Each row is a point on a landscape with many peaks, with its height.
From any point a climber steps to the highest of the 2 points nearest to it. It stops when none of these is higher. Distance is the straight distance between rows; heights are no part of it.
z959: [170  84 193  94  85  78  76 114 127 130 122  92 150 166  91 152 120 107
 146 218 168 114 210 112 115 138 148 142 117 142 136 124 130 117 109  90
 144 132  70 130 156 115 135 155]  height 394
z488: [106  80  73  95 166 115 164  94 105 122  95 122 115 130 131 203 121 134
 190 127 168  48 191 100  54 147 141 104 128 110 139 136  96 148 121 148
 124 163 117  78 130 172  96 138]  height 421
z773: [158  90 177 130  91 101  73 107  95 133 102  79 164 142 102 125 119 105
 141 178 154 124 174 110 124 141 136 147 132 122 141 129 149 107 106  69
 173  99  96 109 150 105 124 149]  height 384
z483: [171 101 109  35 143  84 102 142 179 139 143 199 120 175 100 150  96  90
  74 188 136 129 161 117 102 150 130 105 124 132 122 137 162 125 171 134
  88 135 151 179 137 137 129 166]  height 108
z563: [144 109 157 199 130 158 136 124  55 139 102  55 128  64 138 108 113 152
 157 198 143 127 105 124 120 164  95 175 136 142 153 170 104 140 112 170
 107  74  88  54 150 115 121 132]  height 263
z774: [105 113 107 167 130 137 147 112  85 133  95 100 119  93 140 148 114 153
 190 131 158  87 152 111  83 146 120 139 137 116 131 147 103 146 109 146
 141 124  96  79 121 144 120 150]  height 342
z106: [136  99 111  49 150  84 117 122 162 123 119 159 148 201  84 189 129  86
 147 126 153  87 207  92 109 134 158  96 129 139 158 107 134 132 136 112
 142 167 122 155 125 147 108 121]  height 480
z188: [130 139  95  80 169 115 155 155 159 149 158 182 129 147 154 134 136  98
 125 117 109 113 134 124 127 122 136 149 115 152 146 148 156 142 148 158
  89 152 152 157 109 152 129 141]  height 385
z723: [136 118 116 130 140 149 155 120 110 129 122 109 142 127 108 126 127  94
 127 129 139 150 114 136 133 143 131 142 138 108 150 124 133 108 136 116
  92 107 143 126 125 114  80 111]  height 321
z983: [154 113 114 121 150 131 152 140 109 147 114 127 108 107 146 123  98 134
 149 210 135 124 131 123  98 163 109 156 128 150 139 167 113 130 134 180
  73  89 112  80 127 132 128 145]  height 293
z673: [124 112  67  81 173 129 163 142 150 144 146 178 111 136 114 136 109 104
 116 111 118 139 129 144 108 137 146 118 119 113 141 144 123 120 162 146
  61 143 174 149 118 149  90 136]  height 410
z569: [159 153 146 106 119  96  74 119 181 126 168 167 183 160  95 130 155  94
  87 137 159 170 179 150 163 117 168 173 106 138 151 118 183 107 181  73
 154 161 131 209 162 104 137 148]  height 542
z263: [163 133 173 149 110 138  77 117  91 140 150 112 140 107 140  92 133 101
  67 199 102 158  96 122 163 154 105 161 120 157 109 114 183 112 116  95
 131  79 110 118 159  97 146 140]  height 657
z946: [134 141 161 166 116 113 145 121 148 154 170  85 160 119 162 114 149 141
 146 167 124 143 155 156 150  93 161 219 109 163 138 157 121 120 132 144
 119 146  82 143 133 133 157 127]  height 301
z570: [160 103 124  93 152 103 177 155 139 131 126 127 149 159 118 128 121  90
 150 192 145 141 142 123 125 145 133 150 128 137 171 155 105 127 150 169
  55 108 126 129 112 114 104 107]  height 128
z660: [110 120  89 139 120 171  96 103 115 158 141 161  88  78 122 118 103 142
  98  73  94 153 105 148 117 122 129 110 126 122  86 111 155 101 124  98
 147 150 151 124 156 155 118 167]  height 211
z151: [155  99 120  71 124  78  73 135 189 144 164 184 113 149 116 129  90 130
  94 185 135 143 173 125  93 138 145 104 114 126 100 130 171 119 168 137
 105 160 141 184 163 154 178 175]  height 94
z712: [ 79 123 122 164 122 119 186 153 159  74 147 113 149 166 126 117 159 171
 180  45 129 131 125 138 134  77 162  96 149 118 164 112  55 156 126 160
 137 160 142 152  78 121 140  45]  height 174
z993: [ 97 144 136 148 133 132 162 149 162  97 162 117 147 159 122 118 153 143
 126  50 124 153 107 151 167  81 159 116 143 120 150 101  94 132 131 137
 144 150 147 179  92 116 145  63]  height 201
z119: [152  97 100  85 132 130 110 121 100 154  96 143  97 112 135 160  77 120
 144 186 133  89 142 109  83 169 101 116 126 129 107 157 123 126 119 136
 128 107 118  82 139 146 104 190]  height 619
z195: [125 186 148 117 149 137 178 155 154 118 159 118 183 157 161 120 184  98
 113  77 120 126  90 134 211  88 131 173 135 152 159 114 127 146 138 135
 131 118 138 170  84 106 135  75]  height 634
z435: [133  75 170 155 115 112 109 147  97 119  82 117  56 113 109 113  86 212
 125 201 141 139  99 138  78 148 119  61 132 122 124 162  60 142 133 200
  80 101 137  70 136 121 133 143]  height 519
z353: [101  90  41  91 172 133 207 116 135 124 119 152 142 128 115 166 124 106
 167  95 168  82 152 117  76 150 153 126 132 102 160 155 105 150 133 141
  83 155 160 107 121 152  75 134]  height 631
z964: [162 156 121  71 127 139 116 144 122 146  90 177 123 139 126 136 123  64
 108 149 101 111 106  98 137 170  97 122 124 155 121 133 163 132 116  93
 128  98 140 122 110 112 102 165]  height 585
z315: [124 116 166 189 110 122 140 126 133 138 147  89 130 109 147  99 138 165
 145 149 124 166 130 143 137  95 148 157 128 138 122 136 110 125 123 151
 113 128  89 129 123 120 160 104]  height 283
z963: [138 146 128 102 144 140 128 164 141 101 129 139 150 181  82 128 148  74
  95 101 125 149 104 134 167 123 132 117 143 112 145  91 133 111 146  95
 112 117 167 182 109  94 104 105]  height 551
z158: [131 165  94 105 176 138 132 113 171 151 179 129 201 132 132 125 170 103
  99  50 134 137 142 168 195  67 181 183 122 132 163 115 159 116 156 111
 135 160 145 181 136 128  90 122]  height 230
z711: [145  96 129 136 154 117 197 159 111 117 110  94 132 151 106 116 120 133
 156 193 155 156 112 140 117 141 126 134 133 126 173 153  58 136 148 200
  34  97 131 108 108 100 102  79]  height 139
z566: [136 112 144 153 115 150 109 127  94 102 116 101 119 127  94 109 125 112
 102 135 125 160  88 141 154 123 112 111 136 112 140 104 134 100 119  96
 118  99 137 119 135  95  92 108]  height 335
z544: [115  78  77 100 168 111 208 122 136 107 103 134 125 150 108 159 124 132
 178 132 174 105 149 115  72 145 150 106 132  95 167 161  62 154 150 173
  53 141 153 107 106 152  79 111]  height 599
z742: [135  87 179 165  88 125  93 104  69 108  77  53 157 125  96 120 113 111
 163 140 175 115 150 100 121 135 122 132 149 109 147 127 130  99 100  75
 189  84  99  77 149 110 105 120]  height 373
z658: [123  96 114 157 152 120 161 121  91 125  89  91  95  97 147 142 111 193
 187 192 161  87 140 124  60 161 108 130 136 110 142 192  64 153 133 208
  78 110 109  76 122 145 128 142]  height 160
z29: [100 139  61 119 166 179 159 110 133 140 122 170  51  77 161 146 124 176
 125  60  90 167  56 167 116 165  97  88 105 113  77 145  90 121 142 164
  85 140 181  80 152 137  81 181]  height 597
z533: [170 122 133  58 135 114 112 166 150 108 107 169 137 193  59 136 121  62
  84 138 133 144 126 111 144 149 139  83 147 121 138  94 134 118 152  95
 108 116 168 180 113  95 101 129]  height 528
z390: [143 187 126 129 155 160 115 107 125 148 153 119 164 117 160 107 172  80
  39 110  78 137  72 163 227 108 106 179 127 140 108  93 186 112 140 108
 133  98 129 153 133 127  95 139]  height 266
z942: [ 90 178 175 179  77 151 153 133 125  94 108 103 154 131 163 111 149 133
 142  78 100 113 101  91 169 103  93 102 153 139 131 103 119 154  89  95
 205 108 106 116  75 112 164  72]  height 622
z17: [ 89 142 147 174 116 170 181 110  73  80  92  43 165 119 117 126 146 112
 153  87 170 122  95 126 154 126 102 132 156  94 151 114 100 126 117  86
 154  82 133  94 117  92  82  67]  height 574
z757: [137 124 137 150 117 124 126 138  83 148 108  92 132 104 174 144 121 125
 186 189 127  88 159 104 116 145 100 167 118 145 119 147 138 144  93 136
 147 109  66  90 111 135 151 144]  height 362
z936: [107  98  75 109 164 104 161 128 160 133 159 171 117 139 144 139 116 140
 151 107 135 133 159 139  79 113 172 126 122 113 144 153 120 122 157 173
  80 167 158 145 117 168 122 128]  height 439
z849: [115  99 120  86 126 103 142 143 155  98 106 176  97 185  94 155 107 145
 145  88 135 106 133 111  89 123 154  40 141  95 122 126  79 128 132 147
 118 159 166 128  95 154 116 108]  height 508
z595: [120  95 141 110  97 108  70 142 167 119 136 182  63 147  88 124  88 171
  86 104 114 150 130 130  86 121 149  23 138  87  87 107 120 116 139 125
 131 166 158 152 127 146 161 144]  height 36
z940: [131 118 141 106 105 126 125 158 139 120  97 164  92 153  99 134 101 130
 121 106 113 125 110 124 115 133 125  57 138 107 115 117 103 124 119 117
 126 128 148 122 106 121 123 128]  height 534
z696: [143 141 161 127  98 134 114 152 125 128 104 161  82 120 136 119 112 131
 112 126  85 125  90 110 133 148  84  77 126 138  94 122 127 145 107 121
 144 114 131 102 112 108 145 140]  height 558
z74: [114 143 128 157 120 136 148 127  80 131  87 116 117  89 176 154 122 137
 186 137 123  60 130  88 102 162  88 135 142 144 119 140 117 159  87 143
 167 114  79  65 101 144 131 146]  height 347
z102: [ 87 175 164 179  95 148 139 135 138 117 146 120 109  97 172 102 143 167
 104  75  84 140  74 133 164  85  98 107 135 132  96 102 118 152 101 146
 166 141 112 133  88 125 182  90]  height 547
z43: [ 90 166 110 150 148 168 134  88 147 104 166  89 171 120 127 106 166 115
  92  21 122 141 107 172 192  60 160 141 146 109 132  90 144 105 127 100
 174 136 142 153 140 131 102  84]  height 187
z748: [129 109 110 119 138 125 130 130 132 127  92 165  34 105 140 138  98 200
 134 134 109 151  77 145  73 156 103  52 124 102  97 158  64 121 138 182
  83 124 181  77 138 133 113 165]  height 529
z171: [103 117 119 166 140 149 204 119  95  91  80  64 177 141  85 145 145 117
 178  82 182 118 117 116 128 138 134 122 158  87 171 128  85 134 123 103
 126 108 140  94 121 110  70  64]  height 598
z546: [ 98 100 157 211 105 129 100 133  92 113 113 108  37  74 130  95 118 249
 122 142 106 165  75 151  95 115 102  74 122 117  96 135  70 138 117 196
 109 131 126  89 129 121 150 132]  height 212
z598: [ 77 132 105 145 142 109 190 152 157  99 159 141 105 145 147 115 145 190
 160  49 117 135  99 151 109  95 152  95 136 110 137 132  64 152 138 193
 101 172 175 142  73 139 139  76]  height 142
z369: [134  89 155  86 112  89 105 124 154 114 118 136 128 186  95 165 120 121
 159 138 151  95 193  87 101 125 154  86 130 128 129 124 115 131 120 118
 143 156  99 135 125 144 143 114]  height 459
z363: [174  92 112  51 151  80 136 145 156 139 130 159 137 170 106 141 100  90
 119 214 139 139 163 119 108 156 126 129 126 139 148 143 134 122 156 155
  65 120 135 147 129 123 117 141]  height 119
z623: [149 132 134  83 133  85 109 136 179 118 146 156 177 175  92 135 151  94
 132 143 150 131 190 122 142 123 163 150 118 144 168 129 156 122 145 103
 133 157 111 193 143 121 132 132]  height 513
z729: [116 160 129 131 142 134 107 100 164 116 167 111 189 153 112 116 161 115
 104  47 135 147 144 166 183  64 188 165 130 127 160 114 159 100 151  80
 180 160 134 183 147 120 113  95]  height 208
z872: [154 183 133  87 113 159 106 144 119 124  84 172 123 147 112 133 141  61
  88  95  93 113  77 101 170 161  98  95 136 136 119 103 163 121 110  61
 173  87 158 140 108  95 103 144]  height 564
z864: [167 127 168 154 120 145 125 144  69 139 100 105 124  85 152 112 110 124
 132 215 118 115  96 106 131 175  78 152 131 163 141 151 127 145  99 150
 119  60  93  57 125 101 116 138]  height 273
z977: [ 92 199 162 153  91 151 137 149 151  89 130 139 128 140 146 111 146 139
 107  56  84 122  81 107 177  91  96  83 139 130 117  84 121 167  95 102
 205 127 137 155  85 113 176  79]  height 588
z394: [142  69 148  81  90  73  78 109 129 142 135 105 124 148 111 183 108 142
 162 212 152 101 229 125  85 135 157 121 105 131 114 124 136 117 113 106
 162 161  75 137 164 151 157 168]  height 409
z342: [111 137  89 120 151 147 153 132 136 103 113 161  31 102 148 132 132 191
 131  88  94 177  46 173 109 134  90  63 102 111  88 139  57 122 135 182
  77 147 194  95 129 125 103 153]  height 562
z499: [157 139 203 162 100 134  79 123 121 135 183  99 140 102 143  68 145 143
  61 209  98 179  97 144 170 139 118 152 119 168  98 113 159 125 122 127
 106 106  96 126 180 109 178 119]  height 680
z844: [140 120  94  92 137 127 131 134 133 153 126 182  88 112 159 142  99 132
 124 165 103 114 135 122  90 150 116 126 118 138 102 158 137 125 132 145
  99 131 142 105 123 152 130 175]  height 642
z605: [130 123 139 117 107  98  86 119 176 113 146 141 164 165  79 135 139 117
 140 118 152 126 206 133 120 104 179 130 119 130 152 124 154 116 127  77
 184 173 103 171 154 136 152 131]  height 485
z955: [151 180 110  83 172 127 148 153 159 157 162 181 152 145 146 121 154  83
  81 118 105 134 103 132 182 128 128 172 120 162 133 131 166 141 163 147
  92 138 153 187 114 123 134 136]  height 359
z754: [145 170 150 118 123 148 104 126 117 101 131  99 174 152 122 112 171  54
  68 117 120 148 105 123 197 135 116 163 133 127 139  91 187 102 156  59
 158  80 136 164 125  92 104 105]  height 591
z463: [119 166 112  96 126 132 117 134 132 112  97 160 163 167 110 140 138  80
 127  66 116  84 133  83 146 129 127  98 139 133 138 109 158 138 102  74
 196 126 138 139 104 132 119 101]  height 262
z789: [152 118 106 138 147 149 139 121 105 162 137 121 124  97 130 119 112 123
 121 175 113 153 114 138 124 146 121 168 118 141 130 146 139 119 130 145
  81 103 117 105 143 129 111 141]  height 306
z813: [109 153 163 208  90 157 124 124  88 129 100 104  97  75 178 107 125 175
 141 123 105 117  90 113 127 132  76 119 139 141 111 134 108 149  93 143
 170 104  85  76  95 115 161 121]  height 490
z604: [110 123  61  97 154 117 107 104 141 143 153 145 164 144 108 154 134 103
 160  93 139 107 218 139 105 109 166 160 105 128 149 128 175 117 118  96
 174 184 133 157 160 152 116 150]  height 454
z814: [158 174 136  89 148 100 139 152 164 146 159 162 171 158 158 128 156  80
 115 157 137 125 153 110 169 137 127 187 109 175 147 149 176 147 148 135
 113 131 116 174 128 121 163 138]  height 338
z163: [ 99 102 109 118 141  80 144 137 171 116 138 182  95 160 139 135 119 170
 148  94 127 124 143 130  79 109 165  76 135  97 130 141  99 126 140 175
  98 178 172 142 101 163 153 108]  height 474
z853: [114  79  92 167 140 126 110 114  79 145 103  99  70  77 138 137  91 215
 166 186 149 106 143 135  57 153 125 122 131 100 115 181  86 130 135 185
 103 120 122  89 156 168 146 173]  height 175
z3: [160 123  93  95 140 159 133 109  77 163  86 130 132  90 114 147  99  67
 132 159 136  98 117 108 111 189  91 146 126 126 129 151 149 113 107  93
 128  86 139  80 159 120  70 183]  height 586
z505: [129 199 159 132 111 162 119 120 112 121 123 106 168 123 170 103 163  77
  87 102  97 123  84 107 201 125  95 172 128 154 130 103 187 125 120  69
 177  79 110 134 106 101 130 108]  height 614
z377: [160 195 174 130 141 119 147 138 164 136 168 119 179 144 175 105 181 101
  79 125 120 148  94 145 221 100 124 192 121 155 132 114 151 146 150 140
 123 113 112 176 120  98 154  96]  height 602
z915: [133 120 167 116  91  74  94 134 148 133 150 123 127 134 153 151 124 157
 168 194 137  96 204 119 102 122 142 133 104 145  95 124 153 140 112 126
 163 156  73 142 163 158 196 156]  height 430
z734: [132 146 161 136 130 112 152 180 165  95 165 129 108 173 113 102 142 135
 102 112 125 175  85 155 163  98 115 108 134 137 114  98  93 138 136 163
  91 145 158 189 100 111 167  85]  height 97
z204: [102 102 124 211 112 155  97  75  85 170 145  67 129  59 140 108 126 180
 128 106 130 162 124 158 129 101 134 182 130 120 101 117 137  97 113 123
 162 128  97 102 169 139 133 139]  height 443
z465: [ 95  93  28  80 178 115 171 118 121 139 129 152 112 112 176 201 121 140
 180 141 141  53 187 117  48 140 137 130 114 112 130 145 132 142 127 153
 111 171 144 103 144 184  98 167]  height 395
z682: [ 91 122 132 186 120 137 147 123 129 126 147 111  92 101 147 105 131 193
 135  93 111 153 114 145 125  87 144 119 130 113 112 126  96 135 128 168
 114 142 123 133  99 131 152  89]  height 260
z212: [148 159 167 149 103 153 106 119  84 129 113 102 141  99 156 103 144  98
  95 155 102 125  84 103 170 148  84 156 127 143 119 121 172 119 105  78
 161  65 111 103 122  97 125 124]  height 636
z930: [137 124 161  94 103  66  96 126 186 116 158 146 141 162 114 150 144 141
 156 171 157  97 233 140 101 113 169 136  97 149 129 115 149 133 128 106
 169 194  88 179 170 152 176 156]  height 455
z53: [175 121 120  59 122 132  88 120  95 165  89 153 117 130 122 158  96  67
 115 188 123  85 142  85 110 184  95 128 120 154 107 135 157 122 100  99
 141  88 119  97 134 124 100 190]  height 603
z781: [129 123 129 159  95 118  91 111 110 174 159  91 141  94 151 127 125 147
 155 168 124 143 179 155 134 119 149 199  98 137 106 141 160 111 112 101
 165 141  81 126 166 147 166 162]  height 396
z985: [146 164 199 161  78 124 104 146 141 131 144 125 137 118 165  80 135 121
 101 155 103 142  94 103 164 127  87 123 124 152 104 104 155 152 110 114
 144 105 105 148 131 106 192 115]  height 620
z241: [154 145 154 121 120 121  85 119 147 119 152 115 174 149 108 113 159  82
  91 138 130 165 143 141 169 125 154 174 123 132 143 119 178  99 160  68
 141 123 121 173 144 103 127 128]  height 567
z75: [102 117 150 205 105 129 127 119 126 127 160 112  63  86 150  86 132 230
 107 133 100 176  78 171 129  91 124 110 124 125  82 125  90 130 128 201
  97 144 116 107 125 138 175 109]  height 235
z63: [131  72 139  85 102 123  79 147 144 110 110 167  68 169  49 139  78 141
  85 112 126 158 116 139 104 128 149  13 146  89 101  94  96 112 136 104
 121 141 179 142 133 119 110 145]  height 23
z492: [130 107 129 190 135 158 132  94  67 145 122  57 134  65 132 118 125 137
 142 151 149 141 110 138 125 140 116 191 135 121 132 144 129 108 123 133
 118  94 104  81 155 116 105 130]  height 252
z485: [103 123 147 221  97 163  99  97  74 146 133  75  99  54 163 107 125 189
 137 114 116 143  98 136 127 122 106 145 140 127 103 127 124 124  97 136
 168 115  89  85 132 133 150 136]  height 466
z101: [139 122 159 180  98 124  91 129  93 151 137  87 133  93 160 112 117 148
 149 180 115 132 140 122 128 130 120 171 115 150 105 133 153 123  97 111
 158 109  75 106 141 125 180 143]  height 379
z375: [121  99  90 157 122 164  90  88  72 169 132 115 104  68 100 123 105 122
  98 114 125 153 108 145 105 139 123 134 123 118  88 121 156  88 124  94
 153 133 145 100 185 148 101 179]  height 227
z743: [131 190 185 142  72 136 113 159 143 116 123 166  96 107 176  89 130 131
  95 125  78 118  63 103 154 138  63  85 119 159  76 106 138 168  94 126
 158 117 120 128 103 110 187 126]  height 587
z702: [120 133  97 104 129 109  85 119 153 129 127 160 139 149 108 146 122 106
 140  91 125 100 186 107 106 120 149 114 119 129 125 114 172 122 110  95
 185 160 119 147 130 146 139 140]  height 456
z211: [148 164 142 114 139 111 137 129 158 149 176 118 187 139 160 134 168  99
 133 150 131 126 172 141 172 103 150 226 107 169 158 146 159 132 137 121
 128 140  96 163 132 126 142 136]  height 320
z6: [127 202 140 119  96 165  96 131 134 126 108 169 131 127 144 117 155  87
  78  77  73 112  81 105 173 137 102 113 128 145 104  98 186 139 105  65
 201 111 135 150 113 112 146 133]  height 583
z125: [164 148 203 157  98 109 107 142 163 133 184 115 131 117 155  57 133 147
  91 194 127 176 110 153 160 127 115 145 119 171  95 121 130 140 141 156
  86 128 101 148 158 114 214 103]  height 650
z798: [123 119 168 164 100 128 139 142 114 108 106  82 144 151 113 117 133 126
 150 130 139 151 117 120 144 119 124 118 159 118 151 110 100 120 113 110
 131  98 109 124 106  99 125  87]  height 350
z374: [ 84 128  19  87 170 141 157 124 137 155 158 168 121 113 178 171 119 137
 170  91 126  73 173 132  79 119 151 145 110 122 122 148 158 141 129 147
 118 186 163 114 139 183 115 166]  height 368
z666: [159 171 180 129 104  89 102 143 182 145 186 154 150 133 149  91 134 129
 111 171 141 154 138 137 150 114 131 166 101 167 111 130 151 140 158 146
 103 152 110 185 162 133 203 129]  height 612
z574: [139  71 115 129 134 124 105 125 113 140 108 151  46  95 120 118  80 197
 115 186 123 153 104 152  65 148 119  81 128 112 111 167  93 117 144 173
  87 116 157  78 154 146 125 169]  height 507
z78: [114 130 129 128 135 108 175 181 149  96 143 148  83 161 124 115 139 157
 127  95 110 164  89 155 120  96 127  91 131 113 118 117  69 141 142 183
  78 154 181 156  79 124 145  88]  height 116
z744: [160 188 177 125 138 105 118 141 184 145 192 152 168 141 152  91 164 115
  73 147 145 166 104 163 204  97 133 177 110 173 114 115 157 140 178 148
 101 142 119 199 149 113 181 115]  height 577
z978: [122 163 108 122 136 179 119 104 122 135 150 130 130 115 120 118 153  99
  63  74  87 149  78 161 189 111 123 141 131 118 105  84 164  96 129  95
 137 126 152 154 135 128  90 125]  height 281
z771: [106 168 140 132 124 148 128 131 152  95 145 125 160 159 117 118 159 114
 111  57 118 132 110 129 177  94 144 114 134 125 150 101 140 124 123  89
 174 131 139 175 105 110 149  76]  height 222
z423: [136  89 128 147 151 115 197 136 105 115  87  90 126 131 127 141 124 151
 189 187 174 112 134 116  89 153 121 129 136 117 176 172  59 158 139 199
  57 108 108  84 115 127 102 103]  height 148
z414: [117 113 129 115 112  99  67 138 198 125 166 193  93 142  96 112  95 163
  88  94 126 163 152 142 100 109 157  68 126  98  90 107 150 118 158 124
 137 184 151 189 155 153 196 147]  height 55
z803: [103 166 164 179  96 173 142 126  95 122 118  99 107  87 164 111 140 151
 111 112  84 143  56 128 175 111  81 123 140 139 113 109 112 142  95 132
 153 103 111  97  91 101 137 100]  height 515
z495: [132  84 125 175 122 154  97  90  50 149 102  72 133  64  97 120 104 121
 125 142 158 137 123 130 102 154 111 163 129 106 120 134 150  87 117 102
 156  97 131  80 196 126  95 167]  height 240
z123: [137 111  86  52 157  97  99 126 168 144 157 168 160 159 106 164 138  90
 132 141 142 119 224 135 113 124 159 167 108 136 159 126 181 116 151 110
 133 171 133 187 153 141 118 168]  height 486
z727: [102 157  83 104 139 155 158 134 125 122 104 166 142 138 115 137 126  97
 148  50 113  91 118 110 124 139 130 102 134 122 142 121 127 140 111 100
 155 130 154 119 102 129  87 110]  height 280
z55: [104  72 127 210 124 126  95 108  86 134 112 100  54  68 123 103  98 245
 144 159 141 149 118 151  66 128 130  96 133 103 115 164  83 126 138 189
 101 126 116  92 156 146 155 157]  height 192
z719: [103  99  50  89 164 131 185 114 129 108  93 140 156 154  69 171 115  95
 159  55 170  88 152 110  83 143 155  89 142  97 152 132 109 145 119 109
 133 160 166 109 127 144  58 105]  height 594
z992: [100 108  84 133 153 142 201 116 108 106  76 106 153 129  81 166 127 115
 179  80 185  84 134 104  98 159 125 103 148  96 159 141  90 156 117 126
 117 138 137  81 116 131  65 110]  height 626
z198: [108  91 105 145 144 115 165 126 127 123 102 133 106 129 122 136 113 162
 173 125 149 117 145 122  81 132 145 100 137 101 135 147  81 138 134 171
  91 142 134 110 107 150 111 117]  height 569
z571: [121 174 119 112 130 124 113 125 162  80 121 133 196 187  96 134 163  88
 130  49 128 103 147 103 170 106 152 124 135 133 169 109 157 138 121  58
 215 136 139 167 118 114 123  76]  height 243
z397: [152 128 101  37 148 108 109 146 166 127 111 197 146 188  79 165 128  60
  99 120 135 102 163  90 127 149 142 101 132 132 149 119 163 129 143 105
 128 139 153 173 117 134  97 143]  height 504
z680: [140 164 121 102 171 159 165 156 134  85 143 103 166 179  99 129 169  54
  93  97 130 145  86 145 193 122 124 156 141 119 160  84 117 105 155 105
  80  96 175 171 100  88  77  88]  height 575
z249: [154 118 159 142 128 133 143 149  81 139  88 111  88  91 161 119 102 157
 153 218 122 107 102 115  99 179  81 138 131 153 131 175  92 147 114 200
  95  75 101  46 119 123 138 147]  height 282
z943: [135 180 119 112 160 154 127 112 147 153 161 118 194 130 165 119 167  88
  78  80 107 130 118 143 210  96 146 194 120 145 138 110 186 117 147 101
 144 121 131 162 129 129 104 127]  height 251
z721: [141  81 196 180  90 121 101 130  82 117  91  66 140 124 112 107 116 140
 147 178 156 146 122 116 131 128 119 119 149 124 153 131 112 116 104 110
 142  82  94  93 138  93 118 107]  height 363
z239: [117 113 129 167 115 144 131 105  82 126  90  77 155 110 112 133 118 124
 172 114 164 115 143 109 104 135 124 149 142 107 141 129 123 118 105 104
 170 112 101  92 133 122 107 121]  height 360
z327: [ 97 126  46 117 163 164 157 102 132 162 136 180  72  77 161 150 101 163
 127  84 109 136 111 152  85 140 132 120 115 114  93 158 116 125 149 153
  88 150 175 101 146 166  97 183]  height 635
z910: [130 130 125  92 116  87  67 133 195 136 163 191 125 152 123 140 108 136
 112 125 133 119 188 118 102 115 154 100 104 126  94 117 169 131 145 119
 154 175 130 183 158 159 192 171]  height 77
z72: [113 124  74 126 142 160 143 114 107 161 118 149  92  80 152 142  95 135
 151 117 121 108 129 132  87 148 112 143 114 121 103 157 128 131 127 137
 112 132 141  96 139 153 104 177]  height 671
z387: [110 165  94 121 142 179 152 119 121 136 134 129 141 120 122 129 142  91
 110  52 110 127  87 135 150 124 130 133 134 114 134 109 142 115 120 100
 133 129 163 129 117 121  86 112]  height 300
z190: [114 157 176 171  81 142 113 121 125 122 121  98 153 120 158 102 145 129
 132 111 108 134 117 103 160 114 105 136 139 138 118 114 149 135  95  90
 191 109  88 128 109 112 174 101]  height 649
z425: [125  80 142 157 130  94 152 140 126 119  97 115  83 138 119 110 111 196
 157 174 153 141 126 135  80 123 135  89 142 106 138 158  60 135 149 200
  71 129 130  94 111 130 142 104]  height 541
z27: [123  85 132  88 144 106 145 112 117 113  97 122 124 165 111 183 120 108
 180 149 161  71 183  88  83 142 137 104 135 126 149 124 101 143 122 141
 124 144 104 105 106 153 110 122]  height 440
z44: [107 102 101 177 111 135  84  96 112 167 151 101 130  84 127 120 110 164
 142 111 126 153 169 158 103 108 159 162 119 118  96 131 152  96 122 104
 168 154 107 127 171 161 152 153]  height 418
z654: [125 181 126 119 170 165 192 144 124  96 142  82 184 152 146 125 175  74
 113  79 116 121  73 150 211  99 119 169 140 123 153  93 108 127 133 125
 104  84 154 144  82  99  79  79]  height 601

Call two points neighbours if one is among the 2 nearest of the other. Go from one point of each pair to the other, from neighbour to neighbour, staying as high as possible. Name the lowest point that can't be avoided.
z992 / z190: z374
z992 / z195: z574
z499 / z195: z744
z195 / z72: z872
z992 / z353: z719

For each start below, name the point where the climber stops.
z598: z387
z595: z190
z423: z190
z757: z190
z188: z190
z465: z195
